Points on a hilly landscape, in no order, each with its height.
From any point a ball rolls to the lowest of the 3 points nearest to it. It stops when none of these is lower. Distance is the straight distance between rows; heights are no part of it.
j_263: [146 123 148 154 149 160 100 113 105 168 127  54  92 129 109 147 143 121
 131 163 110 103 149 152 148 135 122 161 118 168 115 120 129  99 189 157
 106 105 159 131 120 131  97 112 124 139 126 169 155]  height 250
j_381: [ 97 114 157 167 188 118 139 143 115  85 174  89 113 137 122 119 104 138
 115 180 134 104  83 145 145 128 162 115 106 187 121 131 127 136 123 119
  97 137 146 112 141 139 139  93 102  93  91 115  96]  height 166
j_413: [181 112 106 114  47 142 120 136 131 129  99 197 164 119 176 128 125 123
 116 106 109 166  96 130 156 127  94  72 128 116 157 114 127 129  78 131
 173 127  83 151 107 110 158 149  91 105 198 106 128]  height 347
j_999: [112 164 129 103 106 107 139 132 118 107 110 155 130 164 152 145 150  91
 111  82 153 170 134 112 103 101 104 150 112 113 133 129  97 155  86 135
 125  79 105 118 134 116 140 180 124 156 131 139 126]  height 244
j_552: [112 154 161 105  96 133 155 157 139 121 190 164 162 106 105 202  90 141
 113  52 158 122 121 145 158  97 135 116 133 144 161 122 116 129 109 109
 119  65 129 158 142 103 179 119 159 162 114 138 148]  height 90
j_746: [130 170 131 116 154 160  90 130 127 159  61 101 101 156 151  93 148  84
 164 148 136 120 145 142 123 151  90 160 140  99 101 127 115 141 120 141
 110  95 132  98 150 114  72 193 123 142 174 143 129]  height 237
j_963: [159 129 135 163 116 175  90 112 114 162  86  53 107 145 111 115 136 118
 158 165 116 102 158 162 128 159 100 143 143 138  89 104 119  98 167 156
 126 109 132 128 127 112  70 162 113 162 175 168 163]  height 608
j_341: [100 136 181 127 120 121 165 157 123 106 180 163 181  93 119 148  87 170
 102  82 109 138 109 147 120 120 142 105 193 147 170 124 116 112 113  83
 159 115 147 147 102 143 163  98 147 137 118 114 124]  height 101
j_176: [129 150 101  63 131 133 105 144 148 150  92 153  96 135 154  87 160  97
 134 148 112 122 123 104 162 145  80 111 124  71 130 107 136 142  95 141
 122 109 121 115 130 148 101 205 107 115 160 126 126]  height 87
j_401: [131 139 120  94 136 139  97 124 121 133  77  98 121 160 149 100 159 108
 169 184 112 134 147 143 133 180  88 152 148  82  94 120 121 130 108 153
 123 110 104  94 154 103  61 187 106 144 193 132 143]  height 252
j_330: [152  93  65 108 100 106 107 112 156 173  90 157 138 125 133 131 117 109
 122 143 120 128 163 117 119 171 116 110 104  99  91 152 139 121 107 118
 142 203  99 148 133 141 136 138 107 110 164 107 174]  height 171
j_462: [ 98 139 148  83  86 101 127 104 125  70 149 152 131 122 138 145 166 131
 206  69 200 166 157 156 152  96 144 134 127 121 135 140 110 164  93 133
  71  30 143 119 145 148 160 182  97 155  85 123 154]  height 157
j_112: [116 120  94 148 125 111 149 125 132 131 135 125 150 123 113 123 103 150
 128 117 106 105 149 109  88 138 140 131 137 113  95 149 141 122 156  87
 151 187 127 127  99 148 136 110 125 123 100 103 124]  height 59
j_172: [146 111 163 147 159 180 127  87  98 162 145  59 127 155 104 146 154 147
 123 155 145 120 116 137 178 160 146 188  93 216 134 134 112 115 177 159
 103  78 187 118 122 129 126  85 147  95 123 158 130]  height 263
j_504: [143  93  90 148  88 110 159 119 162 132 145 157 189 104 142 134 118 163
 135 128 110 117 137 112 111 148 113  94 127 109 126 134 113 140 116  95
 163 193  81 133 132 153 138  99 122 107 166 109 126]  height 194
j_831: [148  89  94 137 137 102 138 123 132 135 162 166 157  96 133 114 124 164
 125 121 126 126 133 103 103 124 140  60 147  91 116 131 121 140 142  81
 155 191 108 126 121 137 113  88 127 122 148 107 106]  height 210
j_107: [ 75 139 119  57 134 133 105 169 136 140  70 173  98 116 183  70 197  93
 153 117 117 117 125 135 139 142 101 139 135  99 148 129 104 155 112 125
 141 102 147  82 143 166  81 212 137 118 117 141 134]  height 154
j_190: [131 159 167 108 133 147 123 132 128 113 132  89 104 129 126 142 133  88
 159 108 143 136 143 138 154 125 113 157  93 123 120 137 124 107 148 175
  88  83 155 133 125 116 126 155 145 167 100 139 147]  height 103
j_642: [107  96  90 148 180 113 140  83 131 145 144 140  96 115 128  99 123 170
 123 120 116 156 144  84 142  83 175  39 163  38  94 116 153 126 125 100
 107 184 104 144 149 123  94  60 138 104 153 122  79]  height 249
j_19: [102 121 154 140 145 118 159 155 144 114 174 123 153 123 113 152  81 132
  88 114 122  96  82 137 144 110 156 101 135 159 167 147 148 140 135 102
 117 118 153 137 109 138 151 121 127 105  97 119 119]  height 143
j_537: [113 145 132  91 134 120 137 175 121 125  74 149 114 128 160  82 185  84
 174 118 163 151 140 114 137 125 111 171 118 118 153 134  95 139  97 124
 117  75 120  79 149 148 108 217 108 150  86 140 131]  height 230
j_700: [125 109 160 167 204 134 116 101  92 133 167  86 107 140 105 138 128 167
 118 188 165 116  96 119 111 127 154 153  98 220 138 118 139 134 149 135
  93 123 178 123 146 141 148  89 111  89  91 108 114]  height 68
j_419: [101 176 172 116 149 137 119 156 133 119  81 129  99 144 135 113 174  91
 172 127 148 139 149 136 120 127 108 162 124  92 140 114 113 144 111 151
 115  80 106  81 138 129 101 194 124 155 121 132 118]  height 235
j_533: [150 154 178 102  93 121 123 100 127  91 162 132 106 102 110 170 139 129
 159  71 187 134 138 134 175 101 115 151  89 117 142 133 123 123 134 134
  97  58 146 134 124 114 171 164 119 153  71 153 137]  height 226
j_11: [159 105 119 112 116 134  92 107 146 161  79 103 128 145 115 101 132 113
 127 167 132 115 175 117 117 178 113 164 122  94  82 142 132 133 114 142
 111 166 102 131 145 106  99 148 113 131 168 145 164]  height 642
j_645: [142 115 130 156 162 141 102 121 122 178 139  56 106 111 136 113 147 116
 116 185  92  73 133 139 137 153 137 150 111 186 115 146 147 112 188 152
 133 177 173 120 119 132 112 121 150 143 106 159 121]  height 51
j_787: [134 119 138 166 148 168 109 112  99 164 104  47  77 139 129 102 154 116
 129 175 102  95 151 144 128 150 111 148 115 184 102 121 141 105 200 141
 140 131 156 146 118 141 100 112 154 135 138 168 147]  height 289
j_853: [109 160 142 100  69  91 136 126 131  89 128 170 135 137 134 169 143 136
 155  66 186 176 146 152 129  88 127 140 118 137 139 130 110 161  94 126
 125  49  97 136 135 133 170 162 133 161  98 142 116]  height 81
j_528: [162 142 125 103  54 112 164 137 142 131 101 183 187 150 145 152 117 118
 104  63 127 177  96 135 109 109 105 122 117 132 176 111 109 146  78 125
 152 113 100 120 126  96 159 143 133 131 156 130 148]  height 126
j_802: [128  98 120 142 172  94 145 129 107 122 148 104  87 122 131  91 115 133
 118 162 113 117 100 109  97 131 192  64 117 122 128 111 132 134 152 121
 120 172 141 121 141 126 107  75 150 113 111 115  73]  height 232
j_653: [107 154 148  92 133 132 121 131 121 102 117 139 122 160 147 118 171 114
 174  98 190 161 143 131 137 104 114 172 124 121 155 125 118 128  93 120
  85  51 131  81 150 154 132 186 113 142  85 136 141]  height 219
j_478: [123 109  72 157 179 109 122 114 155 143 143 142 114 115 125 101 128 156
 127 145 105 124 135 112 113 115 182  88 140  60  84 131 140 110 161 105
 129 209 107 130 157 136  92  91 143 107 109 109  92]  height 240
j_520: [130 169 105  99  84 119 142 157 144 118  96 145 153 163 124 156 114  96
 127 125 120 136 127 119 103 123 108 159 104 116 136 125 117 136  96 130
 158 131 109 121  97 118 158 169 128 137 160 104 142]  height 222
j_123: [168 139 138 126  39 130 141 126 147 116 130 188 198 144 150 146 109 131
  97  69 109 166  92 164 118 115  79 140 136 143 173 126  96 126  76 129
 188 108  94 112 107  99 157 124 121 132 158 117 136]  height 175
j_159: [116 102 100 145 176 103 138 112 133 112 141 116 111  88 129  97 118 137
 126 133  94 128 120 109  94 104 167  52 158  94 128 114 146 151 163 107
 134 186 132 144 149 141 105  86 139 108 120 117  99]  height 229
j_541: [137 107 125 182 129 170  85  96  91 197 114  44  88 145 143 113 142 117
 141 163 107 114 177 162 146 147 115 121 150 166 101 103 105  85 190 149
 140 117 125 169 122 127  72 113 137 143 164 172 169]  height 466
j_211: [ 96 121 137 134 166  97 164 163 127  97 184 112 122 119 104 157  88 143
 127 141 137  91  71 115 125 130 185 121 117 188 141 148 129 119 128 112
 105 139 153 128 143 150 147  90 136  89  86 112 109]  height 162
j_931: [143 111 109 159 112 121 146 142 137 112 133 165 192 106 140 130  99 168
 115  83 100 137 124 128  81 138 100 119 137 113 140 144 115 116 113  96
 176 167 116 124 110 141 166  95 144 126 169  91 127]  height 177
j_907: [114 115 151 150  96 137 143 160 145 107 159 168 213 122 127 158  89 165
  90  58 104 138 107 157  98 118 122 128 174 158 183 126 107 121  94 101
 160 141 103 138  98 150 149 100 135 131 136 115 126]  height 70
j_50: [111 121 147 171 190 116 175 125 103  52 166 117 114 129 117 138  95 162
 134 167 131 135  62 108 103 140 198  76 151 151 125 121 126 139 111 111
 109 130 139 108 150 135 133  64 111 109  88 133 106]  height 234
j_290: [121 164 149 118 120 129 124 131 135 104 103 122 110 158 111 173 124  98
 146 100 144 130 139 143 140 102 121 165 126 130 123 122 140 108 119 168
 102  78 141 127 112 109 125 160 129 143 108 151 138]  height 74
j_408: [141 150 157  99  61 139 130 135 122 108 129 194 163 155 151 155 104 126
  90  68 145 166 117 144 128 120 117 141 126 164 173  88  97 133  70 111
 155  64  92 103 135 106 174 142 140 154 142 128 158]  height 100
j_163: [144 114  85  87  95  98 115 130 135 160  66 177 132 126 142 126 147 103
 127 151 129 139 137 110 122 148 121 115  94  95 110 154 131 130  95 150
 158 174 105 154 117 107 145 160  90 100 183 107 146]  height 140
j_331: [148 114  93 117  86 110 157 142 147 127 100 166 153 152 140 146 117 116
 113 106 116 151 116 118 108 116 108 127 117 134 161 126 112 141  81 126
 131 128  85 133 108 128 154 125 124 126 172 117 152]  height 224
j_894: [117 111  99 164 165 104 157 116 133 123 139 109  73 121 139 101 125 148
 147 158 113 146  81  95 105 126 203  65 143  95 129 100 152 146 131 119
 145 165 119 110 136 129 120  81 133 113 132 118  91]  height 231
j_976: [139 145 170 111 121 149 125  88 132 122 145  86 116 111  95 177 136 128
 139 104 169 115 109 152 186 124 122 178 102 129 145 138 135 121 139 167
  83  75 168 135 126 111 140 147 141 115 101 151 141]  height 253
j_79: [113 127 147 149 169 126 127 127 120 130 149  85 122 119 105 122 108 144
 115 171 110  86  91 139 138 134 151 144 100 190 136 128 152 121 137 150
 110 154 164 126 129 133 143  87 131 106  77 127 112]  height 155
j_423: [122 103 137 151 193 120 147 137 117 118 133  89  97 128 121 122 122 123
 123 187 128  98  72 120 116 135 182 103 102 171 110 123 147 143 160 135
 108 154 146 109 148 131 117  85 130  94  78 131 105]  height 167
j_498: [175 125 134 102  64 129 142 159 147 114 111 183 159 132 172 137 125 122
 107  92  99 156 111 131 128 136 101  93  98 110 168 118 116 131  69 128
 159 126 103 130 114 106 161 154 101 120 194 114 157]  height 408
j_447: [169 135  93  86  75 125 125 135 135 116  75 185 142 148 159 113 143 126
 116 113 118 155 100 125 129 125  79  92 126 112 144 120 127 153  71 151
 169 119 101 137 131 117 134 175 110  90 169 107 131]  height 288
j_295: [156  64 137 137  84 156 131 112 144 124  91 207 167  92 196  89 133 142
 118 126 107 116 123 120 145 126  85  64 114 120  93 143 103 109  74 139
 203 166  65 187 108 107 148  99  98  77 179  74 144]  height 270
j_982: [144 154 157 142 130 163  92 123 123 148  99  82 113 150 123 119 134 102
 148 163 125 122 164 152 120 156 101 153 132 107 102 115 136  99 168 158
 133 111 126 129 119  96  95 167 134 182 158 151 151]  height 636
j_684: [129  96 119 158 124 124 143 142 118 102 162 168 173  92 139 118 129 187
 110 110 108 139 121 113  96 113 128  81 168 120 140 118 116 129 138  59
 168 162 109 125 117 166 123  89 125 111 156 103 115]  height 221
j_435: [109 179 141  97  83 103 142 137 148 107 151 146 143 118  91 185  95 120
 109  64 153 124 124 134 152 104 119 150 113 136 150 133 132 116 105 108
 129  73 121 142 123 103 170 130 147 159 126 133 146]  height 93
j_134: [140 164 108 115 105 123 105 134 151 131  86 129 134 144 137 132 136  93
 133 131 126 152 152 115 101 164 112 162 117 109 102 121 154 143 120 145
 132 119 109 127 147 116 111 169 121 126 161 122 138]  height 638
j_970: [107 124 132 137 150 103 185 130 101  75 177 129 127 114 142 130  95 166
 118 147 118 131  69 113 102 144 176  69 173 143 146 130 140 164 140 104
 105 139 144 124 125 137 140  64 135 131 106 114  94]  height 215
j_12: [123 114 165 124 140 111 201 118  88  75 204 145 137 116 134 136 103 171
 127 141 115 154  76  90  79 129 152  68 196 140 165  95 127 131 128 108
 137 104 145 143 125 148 172  76 123 108  97 137 121]  height 248
j_369: [135 103 105 140 157  85 159 116 131 114 134 126  77 126 101 102 105 169
 136 150 116 159 104  79 129  79 185  36 158  56 116  95 165 149 139 122
 131 171 111 145 146 108 108  59 159 127 153 151  84]  height 241
j_431: [127 118 164 153 160 121 134 121 113 116 173  91 138 122  94 163 101 150
 120 140 142 103  98 148 143  99 166 138  88 191 144 165 149 139 123 122
  86 128 150 127 131 124 146  97 118  92 100 110 127]  height 170
j_636: [138 120 150 167 184 146 103 102  97 156 189  87 126 147  94 129 158 163
  96 164 174 120 130 124 153 126 152 178 102 211 120 118 124 140 128 157
 108 122 208 118 129 131 129 106  97  59 112 115  92]  height 129
j_760: [134 120 121 187 123 171  54  88  84 184 107  49 104 157 148 111 135 122
 133 175 120 114 181 147 138 162 110 137 160 138  56 116 111 101 165 130
 117 131 136 151 139 105  58 144 114 157 190 176 177]  height 544
j_951: [ 91 116 109 139 135 112 139 133 132 123 134  97 127 126 111 138 118 122
 120 134 106 119 136 142 122 113 149 120 111 150 131 148 159 115 162 132
 114 184 150 145 132 143 127 115 148 137 109 102 120]  height 54
j_34: [115 175 155  95  83 123 132 157 119 102 122 151 148 165 122 161 115 128
 127  71 153 160 147 143 125 105 122 138 119 148 172 115  97 132  88 134
 120  78  95 134 131 123 180 147 146 164 127 144 141]  height 88
j_177: [145 115 102 145 126 138  98 103 129 158  89  86 121 139 113 123 116  88
 115 170 133 101 184 140 115 164 117 168 132 106  73 119 163 115 151 145
 117 147 124 122 119 107  78 137 123 174 134 125 175]  height 639
j_437: [122 147 118 135 113 151 108 130 143 151  84 103 122 136 101 131 137  87
 118 148 131 112 156 133 117 141 137 166 114 122 107 132 152 131 142 167
 115 148 136 131 114 106 118 139 136 155 139 135 145]  height 637
j_725: [131  97 113 148 189 108 123 130 121 147 145  84  78 109 155  78 123 139
 121 176 120 103 111 115 107 127 173  84 131 127 107 129 142 143 172 104
 131 171 145 118 134 139 110  97 144 106  89 106  97]  height 242
j_453: [137 150 119  83  77 108 125 150 138 131  79 172 129 137 153 138 133  95
 126 101 123 148 107  93 115 121  87 130  96 114 158 126 123 140  77 156
 151 105 114 127 125 121 128 163 118 121 147 130 120]  height 246
j_509: [134  71  80 141 137 128 143 124 129 171 101 193 150 108 157 117 126 160
 125 153 114 128 124  97 123 150 108  74 124 112  90 160 108 101  90 109
 174 186  67 174 130 156 136 110 116  89 150 112 140]  height 35
j_913: [117 122 144 156 138 163 122 129 141 149 126  75 107 103  91 132 116 118
 125 143 111  93 131 150 150 121 144 154 102 149 122 137 160 108 177 144
 106 126 142 158 119 113 138 119 148 121 103 157 137]  height 161
j_809: [144 162  98 108  68 125 142 130 121 132  93 178 153 159 136 155 111 102
 115 106 137 154 119 120 120 117  98 130 104 124 153 129 132 127  71 143
 149 122  98 114 110 124 151 146 132 137 144 133 141]  height 199
j_858: [104 120 165 133 142 116 190 145 106  68 211 130 156  98 138 145  89 192
 116 132 118 144  80 120 104 122 141  72 198 164 158 106 126 135 137 103
 127 112 124 129 126 144 160  99 121 124 116 119 112]  height 223
j_227: [135 154 158 134 150 181  97 129 120 136  81  90 104 176 127 111 163 110
 153 127 129 141 158 124 135 165  94 177 145  86 119  92  98 128 148 134
 104  71 135 110 138 104  85 191 127 161 138 159 134]  height 218
j_940: [111 112 103 155 178 144 103 118 125 163 127  82  99  96 147 100 140 132
 112 186 119  90 133 152 132 143 183 136 125 167 102 149 147 138 171 131
 118 180 139 111 144 145 113  94 134 128 114 142 123]  height 94
j_861: [131  96  85 133 120 105 110 115 156 159 118 140 137 125 124 120 123 111
 140 137 120 126 189 119 108 149 133 126 123 113 100 139 142 129 140 107
 140 211 116 121 135 142 113 103 122 135 128 107 122]  height 128
j_6: [152 115 120 169 140 130  97 108 115 161 123  84 106 110 120 133 146 109
 111 150  94  82 161 158 132 139 130 138 132 174  97 128 129 110 196 152
 131 168 161 133 118 126 107 105 142 141 130 153 149]  height 233
j_133: [138 119 152 119 161 155 114 107 100 156 128  70 110 145  95 133 140 150
 102 138 174 119 103 147 178 126 130 202  84 195 142 164 124 120 169 158
  97  87 177 126 122 117 128 100 125  92 105 143 132]  height 293
j_815: [128 104 154 149 109 126 160 161 113  83 180 157 179  89 133 120 123 157
 111 104  95 137  87 114 104 100 118  95 207 127 163 118 122 129 134  99
 148 154 133 150 116 158 145  74 129 133 103 131 115]  height 146
j_40: [117 179 140  95 152 147 110 148 121 130  79 116 104 158 112 103 155  81
 150 143 156 145 134 119 136 165 117 170 118 106 119 118 117 123 120 128
 125 111 123 105 144 106 110 190 120 151 137 133 142]  height 238
j_626: [143  87  75 141 158 125  98  98 158 179 129 132 114 128 104 108 121 121
 122 150 139 102 194 132 115 142 124 130 120  67  95 170 126 106 151 107
 130 204  98 116 133 135 101  82 130 129 133 105 133]  height 214
j_98: [157  85 104 164 120 125 158 111 150 122 131 179 202  84 149 115 127 185
 107 122 100 135 124 113 109 125 115 104 143 126 140 130 104 131 111  70
 198 169  99 152 111 169 135  89 115 104 188 108 132]  height 217
j_902: [125 130 118 135 156 114 153 138 112  90 167 131 122  97 146  98 117 152
 127 129  88 121 104  96 103 123 168  59 170 117 154 126 143 138 148 105
 155 144 120 130 115 151 131 105 144 138 109 120 101]  height 227
j_920: [107 113  86 135 199 137 123 110 139 170 146 180 128 119  92  95 131 169
 110 127 120 152 143  90 148 104 144  73 165  50  81 115 138 121 132  91
 129 167  79 123 161 137  86  65 137 108 155 128  71]  height 268
j_763: [115 127 117  64 143 125  90 125 131 146  51 164  92 120 152  70 168  95
 143 142 116 110 129 127 170 178  71 154 159  89 129 120 115 151 112 130
 140 127 129 112 153 144  83 222 114 105 160 150 135]  height 120
j_92: [132 140 146 151 123 155 120 117 139 128 103  72 105 148 112 151 139  98
 140 138 127 113 135 135 137 128 108 170  88 143 108 124 159 109 164 152
 107 100 160 120 105 129 122 138 145 135  84 138 148]  height 135
j_524: [118 159 123 118 112 131 150 164 136 115 135 145 149 119 114 170  98 118
 103  94 129 122 126 143 115  96 129 152 111 154 135 131 145 108 141 127
 146 122 122 135 109 132 141 151 123 145 115 114 129]  height 225
j_59: [119 119 137 152 125 130 144 158 146 103 162 146 183 106 123 145  96 171
  90  98  99 135  88 118 106 107 111 114 172 142 164 121 137 130 133 102
 146 145 138 149 104 148 148  87 144 132 118 113 106]  height 109
j_803: [112 170 112 113  93 130 136 153 143 124 125 167 161 174 127 177 116  84
 118  91 132 136 121 142 112 114 126 149 110 134 151 117 141 142  98 127
 141  86 119 127 119 105 145 153 128 175 125 134 118]  height 220
j_309: [110 121 106 147 160 110 134 137 115 114 133 107 125 106 125 123 105 144
 119 143  82  95 125 115 103 112 160 102 124 117 108 153 147 131 178  98
 116 182 137 133 119 139 134 105 166 128  99  94 120]  height 24
j_121: [115 140 155 107 108 145 159 150 140  96 206 152 177 106 117 154  80 164
 104  75 120 124 117 153 166 106 125 135 178 173 170 101 122 154 108 117
 158 106 140 163 112 120 174 114 144 142 113 119 132]  height 117
j_167: [ 98 177 148  90 113 108 121 139 119 112 124 159 123 138 140 129 172  80
 166 109 162 179 142 136 124 116 118 177 117  91 132 126 117 142  85 156
 117  55 117  99 129 137 132 191 108 146 100 132 129]  height 228
j_617: [145  94  63 142 162 113 108  92 155 170 128 155 119 106 121 105 130 145
 113 155 125 114 158  94 137 135 123 117 129  78  71 165 104 109 133  78
 138 211  68 133 158 129  97  83 126 111 126 117  79]  height 269
j_291: [119 169 134  98 148 159 101 141 128 136  61 139 109 146 149  79 173  90
 164 151 160 124 136 109 137 149 107 163 136  90 127 119  93 153 118 131
 112  99 131  84 142 146  82 209 144 128 146 143 134]  height 239
j_266: [146 102  96 157 133 118 113 100 131 159 127 103 133 118 114  99 118 106
 120 148 112  99 182 137  94 140 128 140 126 102  85 142 144 134 155 142
 146 186 153 116 111 116 104 114 126 139 139 112 124]  height 188
j_620: [137  70 103 162 146 154  61  87 115 187 133  81  82 118 140 102 157 101
 107 153  96  96 179 152 136 154 131 138 153 114  80 134 131 109 178 125
 125 187 134 135 133 122  85  88 144 145 124 149 145]  height 331
j_337: [113 128 147  99  79  87 159 131 122  72 154 176 136 124 144 177 144 156
 187  62 201 168 158 157 142  86 140 143 124 140 141 133 102 164 115 118
  82   4 125 124 156 120 173 179 125 142 106 149 142]  height 115
j_930: [126 167 166 110 118 142 134 113 132 109 122 129  93 127  98 150 164 108
 160  99 192 143 145 132 155 116 114 158  98 104 137 130 118 121 146 153
  86  61 154 115 122 139 152 167 114 136  82 157 135]  height 164
j_860: [ 94 108 150 142 154  94 153 161 118 124 182  85 125 108 106 159 102 137
 125 147 123 108  94 127 134 116 157 119 124 170 125 145 135 143 128 117
 105 156 161 116 125 153 145 101 136 109  77 113 105]  height 153
j_411: [137 127 104  63  92 127  78 128 134 138  83 204 137 147 154 121 161 122
 129 131 104 153 131 113 133 123  96  92 112  76 103 128 143 127  84 153
 147 143  97 175 101 123 142 168  92  97 166  93 111]  height 168
j_762: [142 127  84  50  93 106  94 137 136 142  61 168 126 136 145 100 151 115
 130 147 115 124 134  99 123 159  75 105 119  88 107 106 142 135  92 176
 132 135 115 157 146 118 125 184  73 108 178 117 134]  height 116
j_51: [107 118 124 140 107 115 161 135 138 117 152 141 173 136 130 146 103 151
  97  94  93 129 128 131  95 129 105 134 146 124 164 136 113 125 119 109
 143 148 128 136  98 140 165 122 148 130 141 106 133]  height 139
j_701: [121 136  83 138 102 115 122 131 147 132  97 125 158 150 125 135 114 103
 122 134 114 125 153 107  95 140 127 146 105 126 112 133 134 113 145 127
 147 178 121 132 104 128 137 129 121 152 148  94 138]  height 91
j_900: [122 176 124  87 119 106 130 152 139 114  81 152 112 163 146 108 146  90
 141 131 150 137 131  98 127 137 112 156 111  89 134 139 137 158  85 134
 121 104 126 104 130 139 106 195 118 141 142 149 134]  height 247
j_388: [132 144 134 127 121 145 144 121 134 126 163  98 108 132  96 179 129 121
 120 135 132 111 121 147 169 111 143 161  70 193 146 150 141 122 145 164
 107 107 165 141 136 113 149 116 138  84 110 129 141]  height 267
j_922: [189 107 110 151  66 157 146 134 155 114 112 206 195 124 173  98 135 146
 101 111 108 140 113 143 138 139  92 108 130 117 150 130  98 131  80 113
 208 153  81 149  89 153 130 103 112 114 177 121 145]  height 318
j_414: [101 126 163 119 162 113 166 151 108  99 177 133 131 114 121 151  87 176
 118 144 114 125  84 128 108 142 186  95 169 167 152 128 128 129 135  94
 121 128 150 120 134 155 140  84 122 108 100 114 109]  height 191
j_751: [128 149 153 126 139 171 135 107 119 129 124  77  85 134 100 146 147 102
 150 130 167 142 127 138 184 123 109 178 101 122 138 116 121 112 163 179
  92  63 145 108 126 115 108 172 138 139 116 153 147]  height 169
j_884: [154 111  85 115  74 141 151 128 146 150 100 176 167 146 152 144 137 143
 109 138 115 137 123 125 110 133 113  95 111 121 141 140 118 131  95 116
 179 143  90 151 105 117 161 146 108 121 177 114 147]  height 278
j_980: [139 100 108 144 173 126  81 102 132 168 152 115  91  87 137  75 131 120
 125 144 113 103 182 137  97 143 141 123 132  83  89 166 143 119 171 112
 116 192 140 104 144 114  90  94 144 131  96 132 101]  height 262
j_986: [125 128 151 151 174 141 111 109  98 145 157  70 103 139  98 128 147 142
 130 184 133  97 107 126 128 130 150 160  80 216 146 130 150 121 155 153
 101 103 172 109 135 138 118  79 129 113  84 113 110]  height 118
j_852: [113 162 139 111  83 110 123 139 139 114 113 125 119 162 110 167 117  91
 142  80 170 116 151 130 144  91 132 145  98 118 135 153 141 116 121 153
 111  90 137 144 121 128 148 143 132 167 116 132 124]  height 86
j_460: [ 95 117 139 148 134 108 150 146 124  96 167 126 144 107 122 135  73 131
 125 124 101 104 110 125  97 100 149 104 153 143 147 117 145 126 140 109
 122 160 137 137  99 150 145  91 151 127  92 120 112]  height 132
j_493: [138 156 175 124 142 172 106 127 126 134  85  81  97 142 123 104 166  95
 171 119 167 154 141 129 140 127  96 160 134 111 123 129 111 101 152 161
 106  81 151 104 127 119 104 162 139 150 132 136 127]  height 209
j_367: [130 113  88 159 135 121 103 111 144 159 125 112 122 115 133 106 124 116
 111 159 104 101 173 131 125 157 147 132 140 108  83 151 156 116 166 134
 149 202 143 129 130 119 120 107 136 143 111 102 126]  height 192
j_687: [120  87  76 149 191 120  99  96 147 167 131 128  90  96 106  87 127 149
 101 145 118 137 158  99 143 117 141  81 144  38  77 146 136 100 136  85
 113 214 105 125 171 117  83  64 135 106 124 115  79]  height 259
j_905: [128 124 169 122  83 130 141 165 154 113 177 161 208 124 126 149  92 161
 106  67 121 143 122 162 134 119 100 134 187 158 188 118  90 124  95 128
 151 109 106 148 119  99 174 114 154 165 136 135 127]  height 106
j_813: [129 138 190 113 134 131 181 154 122  88 227 171 170  84 126 113  87 189
  95  85  94 132 111 157 118 121 138 120 214 183 181 101 119 146 111 113
 152 116 139 189 131 137 158 102 138 140 110 122 120]  height 123
j_427: [146 132 120 148 131 154  66 113  99 163 102  91 110 144 120  90 130 113
 136 169 111 118 176 143 126 180 116 149 157 103  77 136 139 111 138 167
 108 145 127 113 141 106  57 159 123 141 173 143 162]  height 651
j_162: [148 139 165 154 133 166 112 108  96 147 113  66 101 141 109 148 165 100
 137 168 126 107 117 149 162 130  94 175  90 161 108 110 130  86 181 152
  96  92 157 141 123 123 117 137 132 132 114 169 147]  height 180
j_318: [145 125 160 138 132 135 118 105 132 144 134  75  87 127 100 153 129 109
 131 156 141 125 114 156 183 109 125 179  83 186 146 138 136 106 162 161
  98  97 176 145 133 112 137 133 149 125 119 151 138]  height 245
j_158: [120 133 162  90 119 113 123 118 131  98 140 122 106 114 136 136 159 123
 196  81 193 173 154 136 152  94 126 162 113 110 124 136 121 150 109 132
  70  34 148 111 142 125 159 181  99 148  67 142 122]  height 193
j_821: [129 107 115 161 155  87 186 118  91  92 144 107  90 136 120 122 110 163
 140 142 132 149  87  65 112 121 178  70 146 104 132 100 151 153 121 114
 121 129 117 103 136  89 128  58 133 122 129 152 126]  height 236
j_938: [102 189 118  87 126 112 104 161 126 111  89 169 108 170 138 107 170  80
 160 105 163 140 112 114 120 122 118 157 116 104 148 101 122 142  83 129
 127  95 112  99 150 138 136 199 113 128 129 149 120]  height 243
j_925: [108 147 145 123 129 128 138 134 142 108 165 119 108 111  88 176  92 137
 129  97 149  97 112 136 173  99 160 150  92 165 145 140 142 112 138 115
 108 101 163 135 124 129 168 122 152 109  95 107 134]  height 279

For each start below, name the point where the ball stops.
j_938 => j_853
j_537 => j_853
j_963 => j_645
j_263 => j_290
j_318 => j_290
j_831 => j_907
j_922 => j_907
